A landscape with many valleys, sampled at points; each row gives a point and its height.
From any point a ball rolls to the lowest of the 2 points nearest to it. It stops when none of these is lower. Distance is the straight distance between rows; heights are no part of it.
Gopi: [140 132 116 133 123 156 129  79 150 120 101 151 124  77  92 190 118 146
 139 154  91]  h=239
pekur: [133 103  71  97 135 143  99 142 112 147 103 117 131 138 105 163 153 174
 129 109 129]  h=361
tagas: [114 160 143 146 156 130 121 140 123 101 147 128  94 170 184 110 160 127
 135 123 172]  h=272
bimef: [119 129 127 186 136  98 183 102 120 135 117  86 117 110 113 130  68 136
 192 126 179]  h=734
lafav: [138 108 128 147 125 118 112  91 166 140 103 132  99 101 111 147 152 158
 131  99 153]  h=521
Bavi: [118  97 147 141 151  96  77 130 166 170  87 130 143 116  73  89 162 170
 118 140 110]  h=352
puli: [115  93 140 140 101 121 145 137 121 113 126  98  98 132 139 103 138 138
  88  84 158]  h=663
kip: [ 76 146 118 196 179 114 115 127 143 162  78 109 119 103  98 135  95 143
 150 133 138]  h=434
Lin: [144 143 139  86  73 138 102 148  99  90 157 155 165  99 166 110 147 144
 127 140 104]  h=422
pagor: [158  91 116 127 181 176 101 144 145 125 137 166 171 144 131 163 107  77
  70 128  85]  h=412
Letuz: [176 106 146 124 154 149 105  83 164 140  98 207 188 125 132 164 113 100
 103 210 103]  h=77
Fep: [137  99 137 148  95  72 124 105 174 151  96 126 123 110  84 118 144 145
 134  68 173]  h=466
nidor: [105 121 126 140 153 136 114  80 176 158  58 136 124 101  85 143 127 153
 112 182  83]  h=207
selo: [157 135 114 134  84 138 116 136 111 145 203 128 149 109 176  87 142 118
 185 148  89]  h=688
Tusi: [138  68 132 171 113 106 138 107 138 147 154  98  99 142 135  93 127 141
 136  87 193]  h=753
zos: [127  93 143 139  96  75 119 101 178 170  72 127 159  94  44 113 138 160
 134 112 138]  h=409
lomi: [132 123  99 160 117 159 100 137 129 148 175 120 128 102 145 123 149 162
 174 137 104]  h=836
luto: [156 117 123 137 138 120 110 129  91 151 162 100 133 118 106  90  67 175
 200 165 127]  h=547
gok: [143 161 104  74 126 138  96 130 135 119  89 179 142 108 135 167 156 156
 130 164  95]  h=191
ponez: [114 142 113 130 158 135 136 198 127 146 137 136 121 150 163 191 106 101
  41 135 116]  h=203
bes: [115  88  87 128 100 141 189  82  99 133 187 100 104 188 133 115 142 115
 198 150 180]  h=478
Zefi: [105 163 124  93  85 126 141 159  94 119 180 137 131 164 217  77 151  91
 138 163 138]  h=484
Sigol: [165  57  91 102 118  96 162 120  98 132 170  87 144 168 111  98  82 151
 169 152 178]  h=649
Lugam: [112 174 156  97  97 148 140 121 128  90 144 137 105 152 193 132 179 131
 154 132 180]  h=479
Sesov: [151 154 177 132 143 106 169 172 158 153 125 144 143 135 106 155  86  50
  31 109  93]  h=433
Segu: [120 124 106 150 116 167  87 132 164 142 170 156 150 103 167 161 165 141
 151 143  90]  h=819
dobo: [123 155  96 143 148 130 138 117  94 115 109 107 127 108  95 166  96 151
 178 122 114]  h=171
givan: [136 141 149 145 160  87  78 141 184 153 102 149 137 143  73  93 138 108
 121  87 106]  h=480
gufal: [122  96 113 109 129 113 134 148  86 128 185  98  89 184 154  49  93 121
 124 151 158]  h=808
Keni: [ 96 121 165 159 163 129 118  87 190 175  86 115 152 107  52 123 111 132
 121 159  71]  h=180
Menub: [142 118 112 101 150 166  96 166 110 101 169 150 187 154 141 158 127 105
 109 113  65]  h=340
Rurat: [ 87 173 146 100 121 132 160 161 102  83 131 138 113 175 194 136 164 104
  97 137 165]  h=109
Vel: [105 136 173 171 149  90 170 169 106 101 150  90 101 159 133  78 105  91
  70 114 119]  h=316
Gar: [144 138 113  94 144 128 156 123 128  81 103 143 104 173 148 172 128  80
  73  91 131]  h=290
migug: [104 185  90 155 127 157 135 126  95 125 130 117 139 103 129 160 104 124
 198 129  84]  h=95
nugu: [135 184 129 124  88 133 127 127 129 151 159 132 157 114 220 140 197  94
 191 139 126]  h=284
fel: [132 149 161 156 146 126 121 100 108 109 111 122 134  67  86 120  89 155
 163 139 102]  h=696
nebuf: [147 102 141 128 138 128 117  79 155 113 100 137 141  78  66 144 128 163
 131 127 101]  h=293
zit: [119 128 208 140 133 114 146 163 147 131 154 117 138 122  88  73 101  90
  79  61 111]  h=424
Runir: [143 141 121  94 135 136 101 133 146 111 104 192 142 137 182 180 127 103
  81 145 148]  h=80
nela: [142 139 115 153 190 113 105 140 148 111 121 134 105 180 136 142 137 105
 116  78 129]  h=442
zifad: [147  73 127 159 110 103 153 111 125 150 113  95 156  68  80 119  83 171
 173 142 163]  h=600
pum: [ 83 164  91 162 139 152 126 148 113 182 112 101 118 109 131 139 110 173
 194 143 167]  h=870
Vogi: [132 141 114 139 131 122 108 139 123 154 127 122  99 115 146 114 141 185
 177 144 163]  h=411
ber: [177 130 117 124 153 121 114  91 175 126  81 179 118 124  99 148 129  86
  96 112 117]  h=374
Popen: [138  59 124 151 129 154 105 129 125 130 163  97 128 120 101 122 128 154
 107  85 126]  h=322
dufu: [156 113  90  95 172 125  97 128 129 137  77 142 133 137  80 144 137 144
 106 117 106]  h=308
zurif: [133 134  75  81 116 154  88 162 126 140 134 164 183 127 158 163 170 115
 123 135  73]  h=188
relis: [117  90 183 157 161 139 104  92 180 158 119 122 153  89  76 106 136 158
 131 147  83]  h=214
Tipa: [132 126 154 176 172  98  75 135 153 142 132 132 121 122 123  85 139 151
 136 116 129]  h=644
mege: [132 143 133 127 152 112 138 186 164 164 100 139 109 124 138 160 106  87
  16 132 119]  h=179
nin: [116 116 121 109 107 134 133 181  82 123 140  96  94 141 152  80 115 157
  97 124 149]  h=194
ter: [130 112 148 140 133  75  89 164 158 162 106 117 147 147  79  66 134 134
 115  70 145]  h=509
dibi: [173  85 141 117 153 155 114  91 188 155  78 173 168 146 104 117 139 110
  72 198  81]  h=257
sonum: [120 127 158 134 125  79  94  97 191 172  67 145 136 106  52 100 141 147
 124 144 103]  h=375
Tobem: [150  87 163 140 125  86 129 128 123 126 129  93 157 145  69  77 108 120
 132  65 143]  h=556
pib: [137 112  93 117 121 133 119 134  96 135 195 105 105 172 154  73 112 137
 185 145 140]  h=776
Maraf: [102 150 138 106 101 114 194 175  65  91 140  97  99 151 136 114 132 134
  81 159 121]  h=321
vopi: [ 97  97  95 102 107 120 196 147  61 113 127  82  99 192 124  92 134 130
 119 131 196]  h=300
zipal: [144 146 134 135 140  73 129 114 126  97  89 116 118 147 103 119 129 131
 147  79 153]  h=377
luten: [144  93 127 136 165 155 114 137 145 111 148 127 136 141 124 161 109  89
  64  88  98]  h=443
fofib: [128 153 104  66 121 159 157 131 117  93 118 145 110 180 156 190 158  96
 102 109 142]  h=351
tomi: [122 112 160  98 151 125  66 163 138 112 108 183 173 117 154 132 130 127
  67 153 110]  h=320
Sig: [167  62 124 157 122 111 136 118 120 151 162  88 149 115 104 105  77 168
 179 132 165]  h=557
ditep: [150  89 176 114 116 144 103  96 143  96 127 154 147  76 101 122 137 151
 106 125 101]  h=345
kom: [122 130 129 147 167 116  86 173 119 133 127 110 103 156 153  91 137 147
 106  92 151]  h=611
Bote: [133 152  80 155 112 141 143 128  84 145 176  83 139 150 133 120 117 127
 219 132 102]  h=622
fof: [ 86 169 154 111 111 108 189 158  92  84 130 128 113 149 172 170 132 104
  64 149 135]  h=181
Tilim: [143 142 154 152 176 128  96 104 165 120  93 164 142  92  95 148 121 122
 123 159  86]  h=676
sizu: [127 151 125 147 126  86  92 118 201 165 103 159 108 151  72 119 131  99
 120  65 139]  h=454
zemu: [107 131 104 117 158 147 102 189 126 136 130 128 120 148 158 146 140 128
  65 106 120]  h=233
Suv: [142 130 153 143 100 130 144  77 136  70 146 136  98 118 157 141 149 136
 132 105 153]  h=383
sozap: [146 109 149  93 111 122 127 129 102  79 117 119 134 116 100 105 124 138
  94  94 118]  h=555
rof: [148 127 108 149 140 136 124 129  92 101 174 101 131 150 127 115 118 144
 179 114  99]  h=693
Fofit: [ 92 140 106 174 145 149 109 125 136 159 115 125 121  92 115 154 122 171
 165 157 103]  h=346
Gavog: [109  84 120 155 128 112 188 116  97  98 147  81 101 176 113 104 123 108
 101  87 163]  h=632
pef: [157 164 120  89  92 116 123 125  81 110 127 134 111 111 142  94 130 169
 178 152 133]  h=243
ded: [137 179 101 142  99 140 121 134 108 163 167 115 141  91 168  98 121 120
 212 159  87]  h=709
bugeb: [129 126 147 110 165 137 129 194  99 113 126 101 142 135 112 121 112 128
  59  92  93]  h=198
Gupu: [105 114 173 155 104 129 141 163 119 106 184 127 126 106 190 124 108 123
  67 144 132]  h=338
Zatod: [111 128 105  80 112 125 142 104 126 158 196 117  81 186 157  81 133  98
 201 171 166]  h=343
fis: [116 139 172 187 169 118  82 127 146 144 119 133 131  83 116  95 121 160
 149 164 105]  h=657
Zafeb: [109 109 124 155 138 148  81 120 154 145 127 137 126  84 123 132 156 178
 139 168  93]  h=369
Voz: [109 150 136 171 130  96 156  89 162 159  68 117 101  84  91 149 106 139
 161 103 175]  h=380
Viro: [101 149 139  83  44 163 165 140 115 116 162 127 122 134 202 134 183 105
 115 131 155]  h=720
Kufi: [108 120  86 142 111 144 169 115 111 150  91 102 134  87  96 189 100 170
 183 130 162]  h=527
keved: [147  99 120 110 123  91 110 122 167 167  83 135 155 139  40 120 128 117
 116  72 124]  h=507
Gado: [130 116 103 130  85 146 180  82 114 157 180  92  95 142 139 132 125 144
 219 149 188]  h=378
Tapug: [110 143 125  95  99 135 149 150 102 109 143 158 158 145 178 205  96  77
  63 142 117]  h=261
vut: [117  88 119 141 127  78 128 162 137 154 108  93 123 153 108  90 129 135
  98  59 175]  h=548
Kamiv: [107 147  84 139  96 170 159 110 112 171 129  90 124 100 117 180 134 160
 206 128 154]  h=485
togoz: [119 160 133 168 130  71 119 105 190 175  70 140 110 117  82 132 128 126
 155  89 156]  h=420
rugi: [118 125  88  96 148 157  75 173 129 129 124 163 145 139 145 143 159 143
  93 142  98]  h=218
lubi: [ 97 137 138 146 176 174 120 101 152 130 105 143 161  90  85 163  96 131
 131 189  49]  h=126
zus: [132 151 108 153 174 117 107  98 201 184  56 162  97 126 102 145 136 114
 127 145 130]  h=404
Kur: [110 164 115 127 142 139 104 173 115 100 150 143 129 166 192 133 151 125
 126 118 129]  h=208
gaf: [122  95 154 108 133 108  76 129 180 148  80 153 140 111  95  96 161 139
  69 139 108]  h=328
lugal: [153  87 159 100 182 157  98 128 166 160  99 185 191 147 117 121 123  84
  54 174  87]  h=280
soz: [139 100 147 152 149 116 124 126 142 102 135 113 124 156 106 120 122  92
  92  63 115]  h=490
pak: [130 146  79 128 112 148 144 120  93 136 150 100 122 160 137 148 160 143
 200 110 136]  h=546
fodid: [125  86 113 164 127 116 169 100 114 113 154  90  96 175 128 118 137 128
 152 100 193]  h=702
Firuk: [113 111 167 127 105 134 133 154 133 101 151 146 141 104 165 169 108 107
  44 125 122]  h=313
muti: [139 177 111 122 113 122 123 113 106 147 182 113 109 129 168  87  96 119
 208 177 115]  h=725
veg: [119 104 140 107 110 137  64 120 147 132 150 206 201 111 168 183 130 115
  98 172 107]  h=25
Sudis: [ 93 137 113 176 175  92 105 114 185 194  55 119 116 118  78 134 124 142
 134 136 121]  h=419
buz: [147 129 120 120 151 135  86 114 158 130 116 215 172 125 155 190 120 105
 111 180 122]  h=52
fud: [114 154 187 148 178 119 108 104 143 127  85 140 155  73  72 106  98 135
 138 152  80]  h=684
lupi: [159 105 139 102 148 136 114 151 161 156  82 185 156 128 113 114 116  78
  35 146 106]  h=297
Subur: [146 129 144 126 163 165 118  83 163 134  92 170 177 107  97 168 106 118
 115 213  59]  h=103
regot: [148 147 157 149 138 116 113 101 152  71 134 161 125 110 155 152 133 127
 135 125 130]  h=387
tof: [135  89 119 122 126 159  98 120 154 120 136 151 127 102 134 150 150 142
  87 116 119]  h=193
Ninuk: [147 150 112 134 127 131  91 145  99 144 174 127 122 134 147  79 111 157
 186 158 122]  h=746
kifol: [126 131 110 156 165 114 116 140 105 122 129  96 107 177 140 113 142 154
 154  89 163]  h=571
lem: [162 127 165 127 144 105 108 120  98  99 135 120 132 113 103  78 110 160
 158 128 128]  h=476
semas: [123 109 120 145 111 160 134 113 133 156 167  98  88 149 164 128 161 156
 167 114 197]  h=735
sud: [130 156  97  88  94 142 126 136 116 107 145 151 160 142 186 174 167  91
 139 113 114]  h=185
let: [128 132 208 115 131 127 147 145 180 135 142 150 156 121  83 105 103  61
  62  64  93]  h=457
fide: [130 157 141 125 116 110 134 101 122 124  66 132 104  67 104 139 120 178
 162 137 151]  h=291
rini: [ 80 141 120 145 119 153 193 135  92  76 175 128 116 180 170 136 163  75
 105 139 135]  h=575
dulid: [124 133 148  95 107 131 160 144  90  63 140 120 127 133 137 133 121 118
  76 113 119]  h=499
mivor: [150  96 161 135 169 133  88 106 183 134 114 180 156 115 111 134 133 115
  90 148  95]  h=667
Falim: [141  79 125 163 150 123  98 127 130 147 130 102 141 105  86 127 125 171
 145 111 124]  h=393
mun: [116 146 122 112 133 106 141 166 153 152  77 128  83 143 131 139 131  93
  39  88 144]  h=153
tero: [131 151 134 112 115 146 109 122 104 110 113 144 157  66 100 124 126 179
 168 176  76]  h=81
lilov: [139 164 102  97  90 135 114 136  84 132 129 132 149  97 129 110 149 164
 193 152  87]  h=159
lila: [138 125 120  99 109  98 147 108  94 103 102 103 104 152 131 112 145 156
 152 106 193]  h=327
keve: [150 168 100 102 103 142 116 114 141 130 135 186 172 121 175 211 153  91
 160 141  94]  h=139
romat: [140 134 143 110 136 112 170 139 130  88 109 133 121 149 114 162  94  64
  40  97 101]  h=341
Zav: [142 104  73 124 125 131 141 131  95 129 123  97 132 155 115 153 141 173
 167 100 161]  h=450
Romi: [129 122  87 111  98 124 152  87 116 166 213  94 101 156 146 100 112 102
 222 168 136]  h=241
Lugu: [112 112 113 121 107 156 129 135 120 120 158 112  98 141 167 124 155 144
 113 105 160]  h=695
mibur: [140 158 116 162 189 119  98 116 159 125  98 145 109 133 128 166 132 122
 140 121 122]  h=403
liku: [150 134 146 141  97 123 134  91 121  95 161 129  98 107 157 106 125 150
 166 145 147]  h=275
gebav: [147  81 172 146 146 104 114 127 148 166 134 104 185 117  50  77 121 138
 153  73 127]  h=617
nolo: [137  96 102 110 144 161  87 127 179 147 103 175 123 123 142 154 158 131
  71 155 122]  h=150
meluv: [125 116 118  86 106 141 148 137 136 116  90 126  84 126 140 158 148 132
  61  92 161]  h=363
Vitu: [105  98 176 147 173 144 102 186 149 145 145 125 150 111 129 114 110 108
  47 107  96]  h=643
fulo: [ 98 138 148 144 131 116 164 150 100  89 152 108  90 164 165  87 127 105
  88 128 151]  h=253
peb: [124 114 142 134 167 146  59 143 150 131 132 154 160 112 120 123 150 164
 116 156  84]  h=394
tazud: [140 151 127 111 146 117 135 109 118  92 101 123  93 159 139 148 154 133
 143  94 165]  h=445
bug: [147 148 123 162 159  85 145 105 116 111  93 105 128 125  75 146  93 129
 173  96 128]  h=271
sute: [136 126 158 132 129 119 121 126 144  74 138 162 132 133 166 159 122  98
  76 109 135]  h=344
buv: [ 99 186  95 139 117 142 151 135  69 127 124 105 130 110 130 117  72 137
 209 146 121]  h=34
rinan: [104 128 101 114 126 133 169 119  75  92 137 100 110 194 133 110 158 127
 149 116 165]  h=423
suzav: [171  94 153 133 129  66 141 112 116 124 143  97 140 145  93  59  82 136
 162 109 167]  h=461
sote: [136 105 139  96 171 143  82 163 127 145 107 192 191 148 145 150 103  93
  48 169 107]  h=333
tuv: [143 164 100 127 129 155 124 111 140 104 130 162 137 103 137 197 135 127
 158 136  90]  h=186
rifa: [141 158 119  87 107 125 116 116 126 116  73 160 112  88 117 164 159 175
 148 145 133]  h=237
mufi: [126 117 159  87 135 120 100 175 142 130  90 166 149 106 124 131 117 110
  25 146 108]  h=309
Gof: [142 129 200 119 146 120 137 146 166 141 127 172 173 121 114 137  87  40
  38  99 113]  h=446
vakan: [154 125 106 123 177 164  80 140 138 119 146 174 173 143 137 176 125 105
 124 143  75]  h=384
nit: [143 130 112  75 123 137 116 113 137 125  72 143  96 119 121 165 168 155
 115 100 164]  h=304
vimu: [151 123 147 104 104 146 100 122 130  84 148 173 168  89 141 150 142 143
 123 139  91]  h=385
gek: [141 137 132 176 187 100 110 132 113  99 141 105 122 177 117 105 119 121
 145  78 129]  h=505
Mubip: [ 78 115 137 175 169 155 123  94 145 143  84 113 147  85  63 145  86 140
 136 155  84]  h=152
pagot: [ 93 176 124  92  76 133 195 189  75 115 154 115 126 148 172 135 159 109
  92 155 111]  h=400
gamu: [130 126 101 107  75 145 173  86 109 145 197 106 110 153 163  95 163  87
 204 148 136]  h=104
moz: [142 125 137 129 146 134  83 145 108 109 140 137 145 112 127 105 132 170
 137 137 104]  h=426
bidaf: [146 116 124 144 121 114 136 106 122 161 156 108  85 130 155  95 103 169
 187 153 193]  h=460
Kosol: [157 116 179  98 150 111 103 139  99  98 106 126 159 109  81  82 125 144
 124  93 109]  h=528
tizu: [156 144 179 153 144  91 134  96 124  57 137 131 122 139 117 105 120 110
 140  92 127]  h=520
veveg: [151 146  79  81 115 158  96 125 143 144 116 196 170 115 149 185 154 110
 129 175  86]  h=164
vibu: [ 87 153 104 122 123 155 177 123  88  88 158 125 116 201 159 127 187  89
 161 128 144]  h=518
Dila: [118 177 120  73  73 131 165 137  87  91 148 132 153 156 193 123 190  79
 160 138 127]  h=331
dobit: [132 103 184 136  99 128 138 138 113  90 170 109 105 111 159  75 105 126
  85 126 142]  h=370
vov: [147 129 119  91 106 133 143 107  92  47 139 134 136 143 133 151 147 122
 115 105 114]  h=414
kero: [129 125 120 118 128 141 130 158  76  82 161 110 130 170 142  99 131 130
 124 108 108]  h=751
Bur: [ 82 139 116 185 139 123 152 113 117 134  79  99 126  88 114 122  53 132
 170 105 174]  h=717
veru: [131 118 138 137 113 121 140 114 103  84 164 118  93 158 161  74 127 122
 139 130 159]  h=161
pegu: [134 133 188 117 139  95 154 152 130 125 133 147 154 112 134 184  73  81
  33 137 104]  h=415
Vife: [111 105 134 140 133 100 166 138 115  97 124  80 113 169  92 121 117  97
  76  59 122]  h=554
doz: [111  88 106 112  94 146 171 105  99 118 202 109  89 177 152  81 131  98
 150 152 155]  h=553
Ribi: [123 204 114 132 110 156 142 136 119 182 146  98 133 120 184 138 180 100
 211 138 118]  h=236
danu: [115 116 167 121  93  90 154 142 123 119 126  97 111 118  95  80 113 118
  70  77 138]  h=626
kezet: [124 145 119 141 103 180 107 124 167 153 162 145 117 105 182 179 192 140
 157 127 137]  h=804
vasu: [112 136 120  93  69 168 153 126 115 138 174 108  98 152 179 106 176 125
 147 130 175]  h=692
bugul: [105 110 147 136 121 101 194 155  73 114 145  77  90 160 106  64  95 117
  79 146 146]  h=854
Fal: [159  78 105 134 102 142 116 112  97 139 169 101 141 105 105 114 117 178
 171 133 131]  h=613
vuzok: [131  96 138 122 136 121 118 177  94 125 134  78 128 138 111  82 114 143
  85  90 125]  h=105
pid: [171  93 117 123 136 153 109 101 180 144  88 207 136 127 151 153 136  93
  71 167 132]  h=122
dep: [ 67 147 109 169 165 168 117  95 180 149  72 142 110  88 126 160  95 119
 122 172 103]  h=337
Fumuz: [166 129 137 129 133  81 151  99  92 115 139 101 111 137 111  82  67 144
 192 154 162]  h=350
biv: [138 146 105 117 106 108 164  99  82 130 149 103 114 141 122 114  89 150
 215 163 162]  h=229
fivag: [110 124 193 165 144 115 153 185 126 129 169  89 126 127 117 102 106 104
  57  93 101]  h=376
somuk: [135  96 108  89 115  99 172 133  88 127 122  92 109 184 137  89 126 148
 156 135 222]  h=168
fuveb: [116 146 189 135 137  99 185 143 115  79 143 120 134 141 130 163  91  72
  49 125 103]  h=382
rov: [101 191  94 150 143 173 111 126 155 169 124 148 128 101 150 186 153 129
 176 150 102]  h=314
suke: [123 147 111 162 108 176 127 116 139 155 182 105 100 138 171 154 171 140
 187 117 147]  h=774
zigof: [137 110  93 118 130 123 145  93 136 154  62 119 124 105  74 194 123 169
 156 116 154]  h=567
nimu: [157 153 112 109 122 143 143  89 111  64 131 141 133 129 118 181 133 129
 160 113  95]  h=285
dezav: [144 159 139 158 151 108 151  92 102  66 133 125 108 157 133 138 127 126
 175 118 127]  h=599
guzo: [124 107 146 131 138  87 144 148  94 117 146  89  99 174 129  43  94 117
 107 119 161]  h=829
rupo: [123 197 136  97  93 141 157 119 107 112 159 132 126 168 188 116 190  95
 195 154 154]  h=402
Mezag: [133 180 140 105 117 150 148 101 120 105 118 123  89 143 144 153 170 148
 179 136 185]  h=541
sokas: [124  69 146 145 113 152 112 142 150 130 145 113 117  95 121 128 131 136
  52  90 119]  h=247
belu: [122 109  96 169 123 153  99 143 118 185 166 104 126 100 125 104 114 186
 190 166 133]  h=852
ger: [ 98 138 115 100 126 119 180 160  88 100 113  95  90 169 127 147 143 120
  74 109 132]  h=200
Purur: [153 120 101 108 131  88 128 106 151 145  60 127 128 121  65 154 134 146
 130  86 154]  h=551
firaz: [154  70 130 122 111 102 155 103  87 101 160  91 126 155 109  79  95 142
 150 124 163]  h=562
Nis: [118 122 126  93  55 173 145 122 134 100 159 143 113 106 183 163 177 133
 111 113 144]  h=743
navoz: [139 108 156 102 116 117 103 120 200 162  81 178 140 122  88  97 142  85
  42 131 103]  h=310
fego: [161 138 198 137 139  93 110 106 154  79 122 155 143 100 102 107 126 112
 122  95 111]  h=463
Sel: [ 97 122  96 167 136 129 125 149 109 186 113  96 133  91 116 105  86 185
 183 173 158]  h=862
Miri: [140 180 128 120  96 128 145 106 102  99 112 139 107  75 129 134 118 163
 187 153 132]  h=315
led: [141 172  93 105  89 140 108 139 117 145 133 137 169  90 160 149 178 124
 176 141  69]  h=222
Zatif: [135 169 126 120  79 152 165  89 118 137 173 108  97 129 163 119 149 124
 216 153 153]  h=245
liv: [ 51 163  89 164 135 190 122 115 155 160 102 140 120  86 133 168 120 136
 152 165 101]  h=329
duf: [115 158  87 124  88 167 126 124 123 172 129 114 127  86 136 157 167 154
 194 138 112]  h=444
ratev: [149 110 130 118 141 131 112 128 154 141  90 202 148 135 169 163  98  73
  42 149 160]  h=102
Tibip: [147  88 112 130 132 102 131 123 123 172 165  98 118 117 128  96  58 166
 194 176 172]  h=506
kav: [104 123 103 116  74 149 174 131  83 105 200 114 119 162 168  88 156  88
 138 139 116]  h=609
Lor: [145 102 135 184 128 100 146  90 137 138 131  98 112 113 109 124 111 152
 172 103 170]  h=767
Zufit: [ 99 188  97 117 113 133 173 122  84 153 133  92 108 131 145 117  80 127
 228 169 171]  h=108
zise: [110 148  94  94  89 146 159 152  87  86 157 124 149 165 168 140 164  86
 128 112  93]  h=256
Bek: [105  93 159 190 129  96 123 106 159 183  99 101 145  71  72  90 104 173
 161 157 137]  h=625
lig: [131 141 142  94  94 135 116 164  86  97 171 142 128 136 187  80 132 129
 125 149 129]  h=456
lov: [121  95 108 179 166  95 120 125 150 177  85  99 155 109  72 139 115 165
 152 114 138]  h=438
rore: [116  79 164 178 147 100 116 118 167 187 112 104 179 100  45  86 122 158
 161 120 117]  h=642
kas: [113 119  78 114 119 161 102 128 135 173 117 124 131 101 108 160 168 185
 162 142 113]  h=410
Koz: [ 97 148 117  86 106 131 152 150  82 128 178 126  85 179 181  57 134 103
 134 173 163]  h=511
sokoz: [118 136 116  94 112 153 132 171  98  94 158 136 171 150 155 179 119  85
  85 122  82]  h=288
kogap: [116 173 128 157 161 133 111 129 134 132 111 130  99 106 141 155 138 160
 170 139 136]  h=373
lubuf: [111 105 142 126 103 144 141 171 131 122 134 115 105  98 145 145 127 135
  38 120 129]  h=286
gafif: [115 101 150 149 171 126  68 173 149 134 134 131 130 127 135  91 141 139
  85 106 116]  h=628
ven: [ 89 146 126 166 148 132 134  80 174 155  64 132  97  76  93 170 103 128
 130 135 132]  h=349
git: [141  88 124 142 164 104 106 108 171 172  90 121 161 118  41 133 119 142
 131 113 100]  h=473
zozef: [122 201  92 114 124 169 117 140 143 163 125 123 135 127 161 183 187 115
 195 123 117]  h=283
nubak: [148 163 172 141 127  80 105 103 177  97 101 162 107 104 132 115 137 112
 120 102 140]  h=428
funek: [110 120 146 130  95 129 158 189  86 128 184  93  90 131 172  89 117 146
  78 158 128]  h=251
Giraf: [142 102 113  85 166 130  96 173 107 117  91 123 142 145  90 126 128 129
  69  89 104]  h=260
viput: [129 128 103 115  64 161 142 125 110 135 196 118 131 125 190 105 169 112
 154 126 117]  h=653
novi: [151  97 115 102 152 145 101  91 181 157  62 158 134 127  93 136 151 152
  90 186  84]  h=231
rem: [ 87 163 144 117 122 114 125 180 100  89 150 152 152 171 216 147 130 104
  91 135 143]  h=162
Tavif: [169 154 122 146 154 116 121  85 209 167  64 194 120 125  95 126 128  79
 107 156 113]  h=390
met: [ 97 141 128 183 132 150 136 108 100 122 121 102 124  73 106 129  54 141
 179 136 125]  h=708
Dapo: [180 119 107  89 132 131 148  98 151 105  83 159 107 140 112 161 124  84
  79  88 134]  h=342
popun: [143  82  76  88  78 121 164 117  87 138 163  91 131 171 131 110 118 161
 185 144 178]  h=718
pab: [135  89 180 131 168 139  89 137 183 137 131 156 158 115 108 110 125  89
  59 109 101]  h=656
moli: [107 143 130 110 127  86 159 164 114 122  83  96  83 161 125 121 136 119
  68  74 154]  h=84
Lod: [117 150 124  88 111 131 179 151 122 100 113 146 109 145 167 202 118  95
  45 136 135]  h=234
pufaz: [135 113 152  91 118 116 136 151 135 112  99 116 122 118  95 112 122 117
  46  79 116]  h=593

Call two points neighbours if one is among the 2 nearest of the other. Go from one point of each pair to the other, from neighbour to neighbour, staying as low as possible. Name the highest point that can't be avoided.
sokas and suzav => Mezag
moli and Ribi => rupo
Rurat and Gar => fofib
keve and moli => zemu
somuk and buv => tazud

For each start below, name the point where the ball stops.
guzo => gamu
Sel => Fofit
Tusi => Rurat
Lor => Fofit
